Each row is a point on a tangle of strands that fork and nearly touch. The rows are in no order.
Points whose rows are less than 76.2 apart are linked; no others are. Some points are linked to none.
(907): -19 -9 1 -24 -2 -1 -17 -9 -2 -5 -12 -5 40 33 27 -14 18 -11 21 6 -20
(2202): -22 24 -1 -17 20 9 -37 -15 -1 -2 0 -11 15 -60 -4 -8 -5 32 -24 -35 -19
(564): -15 22 10 0 6 -21 -3 5 -7 27 -1 10 15 -2 2 18 12 -4 -18 -14 -22
(971): 27 11 2 22 21 -9 -3 20 -26 40 -9 0 13 23 -3 18 5 -27 20 8 -5
(1310): 17 24 -2 13 16 -51 13 32 -25 21 56 0 -5 11 37 25 -19 20 14 7 -32
(1000): -13 -33 4 -50 -33 -40 -7 -9 -27 -45 5 -14 9 31 39 30 29 -18 8 0 24
(1547): 31 0 -10 23 44 18 21 -1 32 10 22 -10 -3 1 -48 4 -21 0 -9 11 17
(54): -10 3 -4 -12 16 -15 1 -7 -4 9 20 15 -4 11 21 16 -6 25 -7 -8 -29
(1068): 2 20 -19 3 -4 14 -54 2 23 -5 8 16 -16 6 -2 -6 5 -32 -4 -11 5
(1484): -2 -33 -20 -8 21 19 -11 6 9 -9 0 -28 -28 26 -24 9 -22 33 -1 -22 26
(2343): 2 -4 23 -36 -8 -29 22 -24 13 -19 34 13 43 23 47 12 22 -7 9 12 -28
(1588): 10 -31 -10 -30 -17 7 23 13 4 -25 5 1 42 19 -3 -6 6 17 29 -5 16
(1837): -30 10 -18 -30 62 -27 20 -2 12 -19 8 -8 2 -8 5 17 -19 24 -37 -31 14
(406): -11 0 -6 4 23 10 -29 19 16 7 -14 -26 24 20 -23 2 10 -25 -5 -28 33
(1952): 1 -17 -33 -14 41 29 4 3 1 2 -27 -4 0 5 -40 -12 3 -12 33 11 16
(310): -11 -22 6 6 -19 -4 10 -19 18 -5 18 -6 -26 17 -11 13 -6 39 -41 -14 -8
(2098): 3 12 -6 19 43 -20 23 15 -12 31 26 -15 2 -31 -28 15 -20 27 -27 -3 -7
(1500): 13 -16 -10 -43 -2 -49 1 2 -13 -41 41 -12 6 33 50 37 17 -9 16 11 9
(740): 30 10 27 20 -2 18 3 25 25 10 -22 -17 49 0 12 -30 7 -9 15 -3 -10
(898): -13 14 -7 21 34 18 -38 -9 -7 23 -58 -10 -17 0 13 -15 -14 -20 -4 1 -20
(548): 21 -16 4 5 25 -10 17 11 18 10 35 4 11 41 -9 23 8 -21 22 19 6
(1671): -2 26 -13 -10 62 18 -2 1 13 7 -19 -8 34 -43 0 -24 -5 -6 15 8 -21
(2518): 13 20 34 -6 -21 -22 2 -1 -21 -2 21 11 40 -16 40 0 15 15 35 7 -47
(2385): 1 3 6 4 -59 12 0 -19 8 -20 -18 38 -39 -29 4 -17 13 6 -3 4 -13
(669): 6 25 6 18 -58 17 -43 -7 -41 -2 -14 31 -24 -29 5 -13 18 -39 38 30 -18
(2082): -14 36 -16 16 19 -28 7 16 -12 26 60 37 -13 -21 -15 4 0 10 -9 12 -27
(1052): -3 1 -22 -28 50 -3 9 27 13 -13 14 -20 16 19 -19 7 -12 6 15 -31 39
(2301): 40 -11 5 25 5 1 5 -25 40 -11 18 23 -22 26 -1 9 12 -30 6 36 -4
(2007): 21 27 3 -3 5 -15 16 -1 9 0 56 44 2 -11 0 5 9 0 40 22 -40
(70): 15 30 4 22 -15 18 -34 6 4 34 8 11 27 6 -31 -7 16 -49 -12 -5 17
(2360): 1 -5 24 14 -48 10 -40 -3 -14 -25 -17 7 -21 -19 47 -34 15 16 45 27 -44
(2500): 44 -28 1 -1 -14 -17 11 12 -27 -13 3 -7 -6 15 20 22 18 -10 40 21 -13
(2476): -13 38 21 9 -3 -8 -35 -8 6 25 4 16 28 5 17 -1 25 -37 -1 1 -31
(546): 12 20 11 13 0 -50 7 13 9 -11 7 11 -16 2 49 24 6 5 -22 -26 -15
(301): -12 -23 5 -13 -7 -19 56 -11 -6 -5 -15 13 17 13 -9 5 9 18 -9 3 4
(1491): 3 -22 23 9 -43 5 11 -7 34 -17 -27 -2 22 12 -4 -11 27 -5 -19 -6 19
(1509): -17 -42 13 -7 -47 36 -3 -34 17 6 -13 -17 -27 27 -6 -12 -6 3 1 14 -8
(1615): -22 12 24 9 -53 31 -22 -6 -15 20 -5 -3 -3 -35 -28 -14 -5 31 1 -17 -25
(1611): 12 -14 9 18 13 7 -25 -8 -4 21 -7 -27 -2 42 12 14 -15 17 3 -7 -20
(410): -15 -40 -4 -5 1 41 -8 14 30 -11 -31 -33 30 19 0 -53 3 14 9 20 11
(544): -1 -33 -20 -21 2 -19 16 13 -17 -28 42 -7 -9 54 8 24 -14 35 1 7 39
(1153): 37 -14 21 6 -50 -18 -18 -5 -14 -21 15 2 -33 -12 29 24 17 10 6 11 -16
(1181): 34 17 -7 -44 57 1 35 28 19 12 38 -22 22 -8 5 -4 -47 18 36 -16 4
(2188): -28 -14 4 -15 -12 51 -30 -13 6 1 -9 -31 30 -40 -24 -42 -2 35 6 -8 -11
(2004): 28 41 0 19 -2 -6 -11 28 -13 -6 10 31 -22 -28 22 3 -2 21 31 -15 -35
(659): -36 10 4 7 -16 49 -8 -41 -2 17 -34 4 -26 -41 -20 -44 -18 -4 5 25 -30
(64): 31 11 16 19 -33 -18 10 17 -36 4 -24 17 12 -23 21 9 29 -18 15 2 -17
(1214): 13 -4 19 37 -1 9 -18 -20 18 -4 -30 2 -11 42 3 3 8 -45 -12 20 26
(341): -27 -9 0 -22 -39 20 -44 13 -12 3 -10 -31 31 12 13 -23 8 10 6 -29 -13
(1403): -39 -10 -1 -24 38 5 9 -19 -21 17 -54 -23 6 7 -7 -2 -7 5 -4 -4 -4
(358): -6 0 -25 17 42 -42 43 32 -16 14 18 -13 -17 1 -4 14 -24 29 -24 -4 10
(346): -16 35 -12 -7 -23 -9 -32 20 -31 10 -18 31 -14 -33 15 3 9 -12 13 -27 -26
(2112): 0 -7 20 -5 17 -31 30 -24 19 -7 4 15 18 34 32 19 22 -19 3 20 -18
(525): -35 -23 7 -35 5 -36 4 -4 -17 -38 13 -7 8 62 29 26 27 -17 11 -5 47
(151): 15 -15 -19 -30 7 -62 15 7 -11 -37 49 5 -19 9 24 34 31 -42 10 28 7
(435): 2 20 15 30 -10 8 -13 -35 5 21 5 21 -43 -8 -10 7 -6 4 -37 10 -19
(188): -64 -26 -6 -41 -1 45 -14 -46 -13 14 -15 -44 -11 -15 -16 -18 -34 1 -8 0 -10
(1614): -5 8 -20 -1 -42 -31 -19 15 -21 -4 20 26 -35 -10 5 23 29 -40 -14 -3 15
(873): 17 9 -20 17 3 35 3 11 -13 20 -45 23 5 -25 -33 -21 2 -20 26 13 0
(1120): 18 -19 12 1 -50 -15 -11 -8 -15 -23 -11 -6 6 -1 8 9 42 -56 5 19 14
(1904): 29 18 0 -14 40 2 -7 29 40 -8 17 -26 6 11 27 1 -30 9 15 -36 5
(2317): -8 10 -39 -2 5 -7 -22 14 24 -4 23 23 -32 9 -14 15 9 -28 -18 -16 30
(1690): -49 -6 -8 -34 42 -13 12 -6 -17 -4 -35 -15 6 -9 -14 10 -8 15 -33 -32 18
(52): -23 -12 10 -23 -38 24 -23 3 -14 8 -1 -24 27 -16 -28 -16 4 31 -5 -30 -3
(2574): -16 0 15 -1 15 8 -18 13 5 13 -32 -45 52 16 0 -7 0 2 -13 -33 6
(1323): 8 -2 12 10 34 24 -7 -19 -1 14 5 -26 33 -76 -44 6 -8 15 -25 -8 14
(325): 9 -24 17 -2 -52 -1 -17 -15 -9 -25 -9 -2 -11 -2 36 -7 15 22 14 8 -29
(1966): 18 11 -16 4 42 20 6 10 -16 17 -37 1 14 -34 -19 -14 -10 14 29 -1 -19
(392): 4 18 3 4 -17 5 5 1 29 -4 10 11 16 -24 -29 -9 15 10 -30 -17 5
(1838): -19 -32 -24 -35 9 12 -16 -25 -30 13 16 -5 -15 45 -4 10 -30 29 20 15 -7
(1722): 19 4 -8 6 0 17 -15 15 0 -8 -20 19 -32 -9 8 -4 -6 22 19 -9 -19
(2435): 1 -3 15 6 20 -5 30 -2 -13 32 3 -19 34 -7 -39 9 1 22 -15 0 -9
(2218): 23 -6 18 15 -50 -45 40 8 -18 -10 9 10 16 -14 -3 23 45 -25 -29 17 13
(143): 7 16 9 14 19 7 5 -5 -32 12 -5 13 -7 -28 -3 -7 -14 54 21 7 -54
(1038): -29 -23 6 -5 -7 15 1 -20 -26 19 -48 -21 -40 11 5 10 -34 23 -13 -19 -11
(906): 14 18 -4 21 -16 -56 20 26 16 4 76 8 -11 -3 21 14 2 7 -18 0 -2
(2492): 8 -23 -14 -6 51 30 -16 -15 -8 -2 -11 -29 -4 -19 -10 -6 -30 48 13 -3 -11
(790): -18 -30 20 4 1 -15 18 -1 -19 12 6 -35 4 47 -5 21 -12 45 -29 -15 30
(342): -22 13 1 7 -34 30 -28 6 15 4 -40 9 31 -13 11 -53 25 -35 -5 23 -6
(477): 51 -19 -2 14 -34 8 -18 28 -5 -1 20 -1 -4 14 -1 18 5 6 35 3 -1
(1267): 1 -5 -17 -8 -28 17 10 10 -3 6 -30 24 14 -9 -20 -19 27 -34 28 26 -4
(1847): 22 2 -15 3 47 15 -23 26 16 -5 -22 -23 2 12 11 -2 -16 1 18 -21 1
(1170): 21 20 0 -9 17 -33 63 25 31 -6 20 15 -1 -21 23 3 -21 23 -7 -15 -10
(1884): -7 -31 6 -1 16 42 -21 -28 -3 14 -1 -45 14 -53 -53 -1 -14 21 -11 5 20
(1519): -4 5 -1 9 -37 40 6 -22 -2 5 -31 29 -31 -38 -30 -31 -7 11 8 13 -14
(1054): 30 43 11 24 -9 -24 24 -1 17 -8 -7 47 5 -22 22 5 18 -36 -16 1 -6
(1458): 30 7 34 24 -43 4 -14 14 12 -5 7 -11 48 1 18 -14 22 4 20 -7 -19
(1031): -3 15 7 18 -28 1 -27 18 -3 5 -50 5 10 -1 8 -5 14 -34 -15 -21 16
(888): 30 -13 -6 1 -5 0 19 10 -9 6 3 22 22 6 -3 -1 31 -15 46 29 -18
(2529): -39 -23 6 -6 -8 35 -19 -23 11 21 -8 -31 -1 19 -44 -7 -3 -19 -16 -6 22
(732): -18 -46 -20 -26 -34 -29 18 11 -51 -7 24 -8 -25 41 8 28 -8 28 5 12 30
(1368): 1 6 5 3 -25 7 -32 -1 -7 20 41 19 -3 5 -15 8 14 -6 18 6 -22
(2309): -2 21 -34 21 13 -32 -18 44 -8 18 33 7 -25 8 -9 21 -2 -23 -20 -17 23
(83): -19 -5 -23 -25 26 -2 17 -2 39 -32 -8 25 4 11 -2 -9 16 -21 6 -14 20
(1595): -13 53 24 3 20 -3 -32 -8 -1 4 27 2 7 -34 6 2 -11 36 -5 -32 -42
(1362): -20 11 -5 10 35 -9 -12 18 -11 25 6 -21 13 18 -48 22 7 -25 -18 -18 43
(1868): -52 -1 -29 -47 23 -21 -3 -5 -3 -4 36 3 19 21 -16 16 2 7 -26 -20 20
(2217): -24 -28 7 -31 -36 -66 28 -3 -42 -33 3 -6 -9 11 31 32 24 -1 -22 8 22
(769): -11 -26 -30 -27 18 16 -11 -13 29 -35 -17 16 -32 20 18 -19 -7 14 19 2 -3
(2243): 25 -10 30 -26 -15 -30 1 -15 -18 -24 9 -6 38 12 62 11 17 -3 29 19 -34
(1605): 1 30 -20 -10 19 -13 18 17 2 11 24 46 8 -21 -10 -5 11 -10 16 8 -28
(1024): 7 -18 19 18 -5 -15 -8 2 -35 32 -22 -22 -2 38 16 26 8 -9 13 7 -21
(676): 11 -2 6 16 33 -18 20 33 5 4 -13 -32 8 15 -4 20 -16 27 -19 -39 42
(2136): 21 6 -6 -26 28 -35 13 37 -6 6 43 -14 24 44 35 28 -20 -8 31 -10 9
(1551): 51 -1 8 48 -16 -1 18 19 14 -8 -15 10 -11 9 -11 15 0 -14 -19 -7 39
(1732): 38 5 8 8 -6 -10 -33 -10 35 -46 10 11 -27 -7 55 6 22 -23 24 10 -25
(2373): -3 -9 20 4 -18 -44 -9 1 -49 21 -14 -15 -3 19 28 39 24 -37 -7 6 -8
(1586): -28 19 -25 -20 36 -14 9 -10 -6 15 56 17 -4 -31 -25 -1 -11 34 -21 5 -23
(867): 7 -11 10 -8 -61 2 -21 -19 -25 -13 -14 7 -15 -22 12 -5 36 -44 24 36 -16
(1581): -5 11 32 -19 -15 -4 5 -17 6 3 12 7 43 2 28 -12 7 36 10 -6 -48
(593): -22 24 -12 -52 26 0 -10 -9 7 -12 21 6 52 -7 26 -13 -10 30 6 -17 -24
(1751): 10 -30 13 18 -29 22 -17 -10 41 -28 -21 -7 -3 34 10 -23 15 -26 -4 15 18
(2246): -15 -30 3 0 -2 14 1 -23 -1 -1 -52 6 -23 25 23 -15 6 -26 16 29 -12
(2528): 35 33 13 55 1 18 1 -19 3 13 6 38 -29 -22 -28 -8 -15 13 -25 17 -10
(1512): -9 24 -15 -36 17 -52 29 30 -14 10 54 2 32 18 41 21 -12 8 6 -14 -3
(91): -20 5 -2 5 24 25 -14 -28 -6 23 -43 2 -16 -15 2 -24 -10 3 9 21 -44
(877): 36 33 22 37 -46 1 -15 0 11 0 38 38 9 -21 -15 -1 18 -15 -5 12 2
(2282): -2 -2 15 26 -28 32 -25 -15 -23 28 -31 -18 -45 -1 -4 0 -25 8 -13 -7 -14
(1817): -19 -16 5 10 0 -22 -8 16 -16 25 16 -12 -2 50 -24 28 14 -33 -5 2 36
(680): 22 9 -4 33 57 41 -34 -11 29 -7 -34 -23 -6 -20 -5 -20 -20 -11 -13 -1 13
(1539): -22 -33 1 8 -17 -9 50 3 -32 3 -32 10 -44 24 -26 15 12 -21 5 19 52
(975): 24 -3 -14 7 -17 2 26 14 11 -12 -16 41 14 -4 -23 -2 28 -49 9 18 21
(855): -23 2 10 5 12 2 8 -38 18 13 -2 1 -11 -17 -16 3 -8 27 -42 2 -22
(1141): 18 36 8 20 26 7 -15 7 37 1 0 8 8 -19 10 -8 -7 -3 -6 -19 -19
(414): -3 -5 8 -28 68 3 32 -17 22 -16 -21 -30 49 -4 19 -17 -24 30 4 -9 -7
(2157): -12 -26 23 -8 -67 -5 21 -15 -34 2 -48 -15 -13 -4 19 7 15 -15 0 -3 3
(484): -2 16 -3 -26 32 -4 27 -7 -24 8 -3 0 27 -21 9 -4 -22 57 11 -8 -34
(727): -38 -17 -11 -8 -3 50 1 -21 9 2 -62 -28 -14 -24 -29 -43 -15 -17 -6 6 15
(2526): -55 -14 -5 -12 -33 29 5 -15 -9 6 -37 -16 -57 23 -12 8 -23 -49 -4 -18 25
(1533): -14 21 9 2 6 34 -48 -6 10 -2 12 -24 30 -68 -30 -26 -1 25 -5 -22 -10
(1998): 5 -9 6 -37 -34 -3 20 -22 -12 -14 27 12 47 14 22 -6 4 49 18 16 -30
(12): 25 12 1 34 -17 35 -45 11 30 -9 -7 5 9 8 20 -39 11 -28 17 22 -5
(2208): 14 -23 -27 -23 24 -10 0 7 11 -26 33 3 -20 47 24 21 -20 32 17 0 5
(848): -1 29 7 24 6 32 -20 -14 38 -13 -48 18 -3 -30 23 -54 4 -10 -17 18 -13
(190): -12 23 -2 11 37 41 -27 -32 29 -11 -31 6 0 -62 -10 -48 -4 5 -8 22 -19
(1842): -12 6 -15 4 5 11 7 -1 -12 27 15 14 -11 -30 -62 1 -6 3 -28 7 9
(404): -13 -33 -4 -56 -54 -11 20 -27 -27 -27 13 10 19 24 21 10 8 29 9 20 -6
(946): 4 36 -12 2 68 -27 29 23 22 6 8 -5 -3 -17 2 14 -21 -16 -15 -26 23
(768): 13 -16 -14 23 -8 48 -9 -7 38 -17 -31 -1 -10 -4 -32 -37 -5 -2 -5 3 17
(1558): 9 -13 -37 -11 42 -17 36 22 -11 -6 28 -11 -14 9 -3 13 -40 58 -5 -14 16
(654): 19 22 10 36 -34 4 10 -2 15 16 35 29 7 -19 -44 -2 8 5 -40 3 9
(1195): -28 17 -23 -27 28 -2 -11 -1 16 1 48 7 12 -18 -33 5 1 6 -20 -21 4
(2043): 10 3 18 25 -81 7 5 -16 -11 -2 -16 26 -32 -23 -9 2 6 -15 -35 -4 10
(136): 27 -13 -21 -15 3 -15 0 9 23 -42 9 20 -18 6 34 11 17 -26 32 6 1
(1734): 15 15 15 23 -33 12 -21 -42 9 -3 -2 40 -32 -1 7 -10 13 -42 -5 41 -13
(1541): 28 9 2 -3 33 27 -20 5 39 -13 29 -38 17 -14 11 -15 -29 36 15 -30 -15
(2108): -42 -34 8 -13 -8 -16 67 -3 -27 0 -22 0 -15 21 -32 11 6 10 -7 8 31
(1524): 26 -5 19 -7 -28 -37 21 5 1 -18 5 4 37 -4 15 18 49 -39 8 11 5
(409): -12 10 -5 -5 88 -15 22 -3 17 -10 11 -30 11 -36 -15 21 -22 4 -26 -19 37
(1104): 1 14 19 31 -24 27 -32 -46 1 15 -3 25 -49 -2 -6 -10 -14 -12 7 29 -31
(1653): 9 55 46 28 -16 -5 -32 9 5 2 31 12 13 -17 16 -3 -2 27 20 -11 -47
(859): -56 -4 3 -3 -32 49 7 -31 -4 14 -45 -21 -32 -2 -13 -19 -28 -39 -3 -3 0
(1183): -11 -32 4 -1 -39 -8 11 -25 -9 6 5 7 -44 21 -14 21 4 -25 -9 25 7
(839): -41 -38 11 12 -21 -28 28 -6 -21 7 26 -18 -25 50 -4 18 -9 26 -38 7 34
(1374): 39 34 2 25 51 8 23 16 3 31 -4 -12 30 -37 -34 6 -17 -8 4 -2 3
(2418): 0 11 12 -7 65 2 -1 -5 13 7 5 -40 46 -56 -16 15 -12 3 -22 -24 16
(2587): 8 25 -9 5 -31 -29 -24 25 -35 -14 11 29 -32 -28 35 19 8 8 5 -17 -24
(1135): -36 9 -19 -9 4 37 -30 4 8 16 -46 -3 20 -30 -17 -54 13 -33 3 19 0
(1542): 15 16 9 9 -28 -45 8 22 -17 10 53 15 9 -8 11 23 24 -7 3 7 -11
(2081): -21 -7 -9 7 14 27 12 -8 -1 8 -59 -2 -10 -8 -45 -15 -3 -26 -9 -5 43
(2141): 35 4 -4 19 -6 -17 34 -5 7 -3 45 48 -24 -9 -5 9 9 7 9 37 -25
(1231): -14 -19 -25 -22 63 10 3 17 3 -14 -24 -18 14 32 -14 -5 -1 -3 33 -4 33
(2039): 37 0 19 31 -35 -35 -5 13 -6 -17 6 0 -32 3 40 31 10 2 -25 -13 3
(1230): 7 -4 -28 -41 8 -9 39 34 5 -16 33 -1 33 16 -5 5 -10 23 22 -20 21
(1455): -7 -12 -2 9 11 -52 30 24 -5 -11 23 -2 -12 31 12 27 8 -5 -14 -1 32
(2052): 1 19 -4 28 -41 41 -8 -3 -31 40 -15 12 -24 -32 -50 -10 -20 -20 -17 -3 16
(1977): 42 39 4 45 33 21 7 -6 0 27 0 21 5 -45 -33 -6 -19 6 0 16 -12
(1030): 26 15 6 -14 36 5 42 3 48 -16 19 -5 14 -31 1 -13 -21 34 1 -22 -8
(1078): 36 -11 36 33 -28 -13 -2 -27 -17 15 -4 3 -16 5 15 21 22 -22 5 42 -24
(132): -52 -20 -7 -37 48 9 -5 -45 -13 3 -5 -21 -1 -32 -27 10 -16 10 -27 -9 10
(976): -16 -15 -17 -25 -11 -7 -8 16 -25 -9 -14 -9 -4 15 18 10 -9 36 -8 -39 4
(845): 36 23 10 9 23 12 24 30 18 16 -1 -18 44 -20 -8 -7 -10 0 21 -17 -3
(1353): 9 -15 -13 23 40 7 -12 21 -9 4 -14 -32 -23 5 -34 20 -20 19 -14 -26 35
(1070): 37 22 -10 23 -38 10 -16 5 -1 -2 8 45 5 -15 -12 -3 24 -53 9 22 15
(1955): -15 6 -5 -1 57 36 -36 -25 1 3 -13 -21 21 -71 -8 -27 -7 14 16 17 -23
(21): -2 -3 1 0 -27 -20 17 13 20 -19 3 8 10 4 -4 10 20 -2 -26 -29 29
(1783): -23 -10 1 -33 -20 -57 27 -3 -22 -28 19 5 11 31 51 23 -1 30 -28 -9 11
(1748): -17 -15 3 -4 -39 -4 11 4 -26 4 -34 -1 -21 2 5 12 -2 15 -19 -27 4
(464): 0 -9 -1 16 -19 -34 10 13 9 -2 59 -4 -18 14 5 13 -9 34 -40 -7 0
(2290): 21 21 3 18 0 2 -5 26 30 10 19 -3 29 14 -26 9 7 -34 -16 -19 36
(1652): 10 -21 -5 14 13 53 -20 -16 16 10 -14 -23 7 -25 -58 -29 -6 4 9 18 12
(236): 32 38 0 -17 63 -18 36 23 41 19 31 -13 -4 -19 5 -3 -41 -9 9 -18 9
(1288): -23 5 18 3 -70 22 -21 -30 -5 2 -22 6 -13 -10 16 -17 16 -54 -3 19 -10
(835): -22 -3 -20 -15 60 22 -9 2 28 -8 -28 -24 43 -16 -8 -40 8 -17 12 6 6
(1790): -1 28 -18 -1 36 -58 34 29 0 19 70 -5 0 11 34 11 -36 16 -13 1 -18
(2558): 9 -9 2 28 -25 46 -41 31 19 -7 -30 -22 5 -2 14 -57 4 3 21 25 -4
(1632): -26 -2 9 -8 -50 20 -42 -3 15 -15 -9 2 9 1 27 -33 33 -30 5 20 -20
(1567): 6 -20 -21 -34 17 22 9 17 19 -30 -10 -21 40 29 21 -26 -13 37 25 -11 8
(1268): 24 15 -4 31 59 25 -6 -14 39 -6 -13 -2 4 -8 -32 -6 -18 -26 -19 0 35
(675): -49 21 21 2 -49 40 -33 -28 3 23 -25 -9 -15 -12 0 -25 -15 -41 -19 -2 -16
(2339): -34 -38 15 11 -23 -22 30 -3 -31 1 6 -13 -50 41 -14 25 8 -14 -10 12 60
(1915): -40 -29 6 -17 14 2 13 -22 10 -25 -28 -3 -18 53 7 1 9 -4 6 0 33
(2299): 24 55 21 43 -24 23 -16 0 1 5 -1 42 2 -40 -26 -24 0 -4 -9 -1 -3
(709): 7 -1 2 5 37 -14 12 -11 23 -3 -18 6 -8 22 25 6 -3 -4 -2 2 -17
(1107): 38 43 25 44 -36 0 -6 5 -25 3 -23 35 8 -40 5 -11 11 -1 18 5 -20
(2090): 2 1 -31 -18 37 22 -9 12 48 -24 -3 3 22 -5 -5 -25 4 -21 23 -8 12
(892): -38 -31 -10 -25 -38 5 11 -18 -18 -21 -40 -2 -50 7 12 6 5 -48 13 2 23
(1982): 13 -18 2 -13 -45 -36 12 21 -22 -9 34 0 13 11 15 25 21 20 -1 -3 0
(280): -14 -14 -9 16 35 38 -32 -7 16 -1 -52 -37 -15 -1 4 -23 -15 -2 -9 -4 10
(1713): 35 10 16 47 27 -7 15 23 17 13 -14 -20 -1 27 -15 20 -13 -1 -22 -16 39
(893): 5 -23 -31 0 -22 -16 26 10 11 -16 24 31 -48 -4 -15 7 -1 20 -17 4 12
(1969): -1 -15 17 -17 8 -3 28 -6 -12 26 20 -16 57 32 -15 11 3 20 9 6 -9
(2567): 36 20 -1 23 9 26 -21 3 44 -21 6 11 5 -4 8 -31 3 -1 22 4 -16
(78): -45 -22 1 -35 -3 4 6 -20 -10 13 -21 -1 24 30 -3 -2 18 -29 10 10 2
(270): -46 -28 -19 -53 26 28 -10 -43 -21 2 -2 -28 22 -31 -18 -12 -22 32 -4 4 -6
(1312): -11 -25 17 -30 -48 -41 21 -11 -49 -27 -32 -14 -26 -6 21 27 31 -29 -7 9 18
(2152): -1 16 -2 17 -13 24 -30 10 0 -13 -31 22 -17 -26 19 -40 7 15 34 15 -33
(84): 4 -26 -10 8 44 26 5 -16 -15 30 -6 -20 -19 -1 -38 7 -23 30 6 10 -7
(1265): -7 -11 25 -9 8 -32 54 0 -17 15 9 0 41 27 13 16 -1 29 -15 8 -16
(979): 18 25 11 -7 12 -23 43 14 0 3 -9 13 21 -22 24 -6 -5 26 7 -15 -30
(775): -12 -18 -35 -26 38 -2 24 10 -21 -1 14 -17 4 -27 -39 12 -27 47 -12 -10 24
(637): 35 -20 -20 27 11 -24 43 9 6 -6 25 28 -43 9 -6 18 -3 14 -2 28 -1
(479): -15 -25 28 -14 -56 -1 3 -15 -23 -2 -35 -6 19 -6 34 -16 23 3 12 8 -31
(2352): -38 -23 -8 29 8 -34 22 29 -28 11 22 -9 -35 45 -24 16 13 -20 -11 10 66
(915): 32 -10 6 39 -36 -11 -3 -3 5 -4 12 10 -25 19 -12 21 17 -38 -27 17 39
(1590): 8 -1 -7 32 7 10 -11 -11 -5 5 -45 13 -45 20 4 12 -6 -34 -16 0 20
(421): 7 -2 -7 25 -13 13 22 17 -8 16 -40 9 -1 2 -50 2 2 -23 -13 -7 57
(980): 24 -1 9 34 -63 -29 13 2 -21 4 9 23 -28 -20 -13 17 21 -26 -37 20 22
(1213): 6 -35 15 4 6 -8 5 -6 -4 -9 -13 -25 -11 49 21 18 -13 30 -8 -10 7
(427): -6 -21 -4 -2 -21 51 -28 10 27 -11 -3 -11 17 -1 -4 -59 9 23 21 33 -18
(1735): 29 30 24 -24 10 -6 46 22 20 10 8 -8 51 -22 21 -19 -16 17 29 -19 -21
(166): -21 -28 -10 -40 -24 19 -22 1 9 -30 -5 -25 31 29 20 -25 -6 34 6 -20 6
(992): 21 -9 3 9 -10 1 -26 -25 7 -21 -8 21 -40 6 35 -1 18 -29 22 30 -29
(63): -31 -11 2 -24 -5 -36 10 -3 -33 7 -21 4 7 30 20 23 21 -26 2 5 -2
(1457): 12 -16 -19 21 24 8 12 -10 0 13 -13 6 -53 3 -17 9 -25 27 -14 8 0
(4): -41 -4 0 -32 33 14 -7 -38 -20 18 -31 -4 14 -5 8 -18 -9 15 11 15 -46
(2215): -16 24 16 19 -53 7 1 1 -32 42 3 8 -9 -29 -41 2 0 8 -32 -13 -6
(1802): 0 42 -8 21 -9 29 -56 1 -5 22 -9 21 -5 -11 -15 -19 -4 -42 -12 -3 5
(1173): 13 48 12 20 28 -22 -2 13 33 5 21 4 -18 -6 29 10 -15 9 -30 -31 -15
(1877): 22 -13 -25 -11 -5 -10 9 40 24 -18 52 -3 8 21 -16 14 -1 9 11 -22 27
(1874): -3 0 -24 9 -18 -61 5 16 -25 -9 42 17 -24 1 10 30 29 -44 -13 24 16
(852): 9 -14 3 -10 43 24 -17 -20 42 -18 30 -39 18 -3 -17 1 -22 37 -14 -22 10
(2129): 36 -5 15 -10 9 -38 60 23 -2 -1 17 9 20 15 25 21 1 -6 26 6 -5
(1554): 38 19 -18 6 15 -7 -3 35 32 0 39 -3 -18 8 4 16 -15 1 15 -24 9
(1351): -47 -9 4 -35 26 -25 28 -15 -22 -26 14 4 16 67 19 24 4 21 0 2 52
(2552): 12 15 32 26 -33 23 -37 12 -7 18 -6 -17 24 -12 -6 -22 -1 23 8 -13 -22
(2297): 2 14 -1 25 -26 36 -13 -19 9 -8 -66 24 -24 -16 22 -44 -2 -35 -14 24 2
(2543): -19 -19 -2 -15 -1 -6 16 -19 27 -26 -26 27 -21 24 -2 0 25 -38 -10 2 30
(2229): -4 41 6 15 25 4 -47 3 -10 24 22 10 -20 -12 4 10 -15 13 8 -11 -42
(452): 4 -42 6 -25 -56 -14 14 -6 -23 -21 12 -8 -1 26 1 18 13 21 4 0 21
(1727): 10 0 -33 -28 51 10 1 -6 31 -22 32 5 -7 13 13 -1 -25 28 10 -6 -8
(1993): 13 32 16 41 -55 41 -44 -3 -30 8 -21 26 -4 -22 -6 -44 -3 -34 25 30 -4
(1083): -52 -13 -2 -35 -22 44 -33 -27 -11 1 -11 -20 -19 -1 13 -29 -26 22 8 -3 -33
(67): -1 23 -22 7 14 -37 -16 53 -23 25 48 0 -9 6 15 23 -7 3 1 -11 -14
(2340): 34 -3 -7 38 11 9 -18 10 1 9 -30 4 -47 9 3 14 -18 6 -1 -3 -1
(2130): -45 -8 -35 -33 20 -16 12 16 -32 4 25 -14 15 4 -29 11 -21 30 -23 -15 35
(319): 7 -21 -23 5 20 19 3 -2 18 5 -1 11 -16 20 -52 3 -5 -8 5 15 23
(2156): -1 19 -12 -47 53 -24 36 -4 23 -20 40 2 9 20 31 15 -30 24 1 -11 -3
(271): -10 12 7 -13 -6 4 -38 5 23 3 23 1 42 21 23 -7 23 -25 14 -6 -25

A fork is a point with three links. Follow the links from the first point to the second and name the forks in between, in order.
(1955), (404) -> (1671) > (1267) > (877) > (2299) > (2528) > (435) > (452)
(1847), (2340) -> (1904) > (1230) > (52) > (1615) > (845) > (2528) > (2299) > (877)
(91), (1491) -> (1230) > (52) > (1615) > (845) > (2528) > (2299) > (877)
(1735), (2202) -> (845) > (1615) > (52)
(1884), (1519) -> (409) > (1690) > (91)
(1966), (78) -> (1267) > (877) > (2299) > (2528) > (435) > (452)
(1614), (2567) -> (1000) > (2217) > (2157) > (325)
(1877), (1170) -> (1230) > (52) > (1615) > (845) > (979)
(975), (1231) -> (877) > (2299) > (2528) > (845) > (1615) > (52) > (1230)
(2528), (1554) -> (845) > (1615) > (52) > (1230)
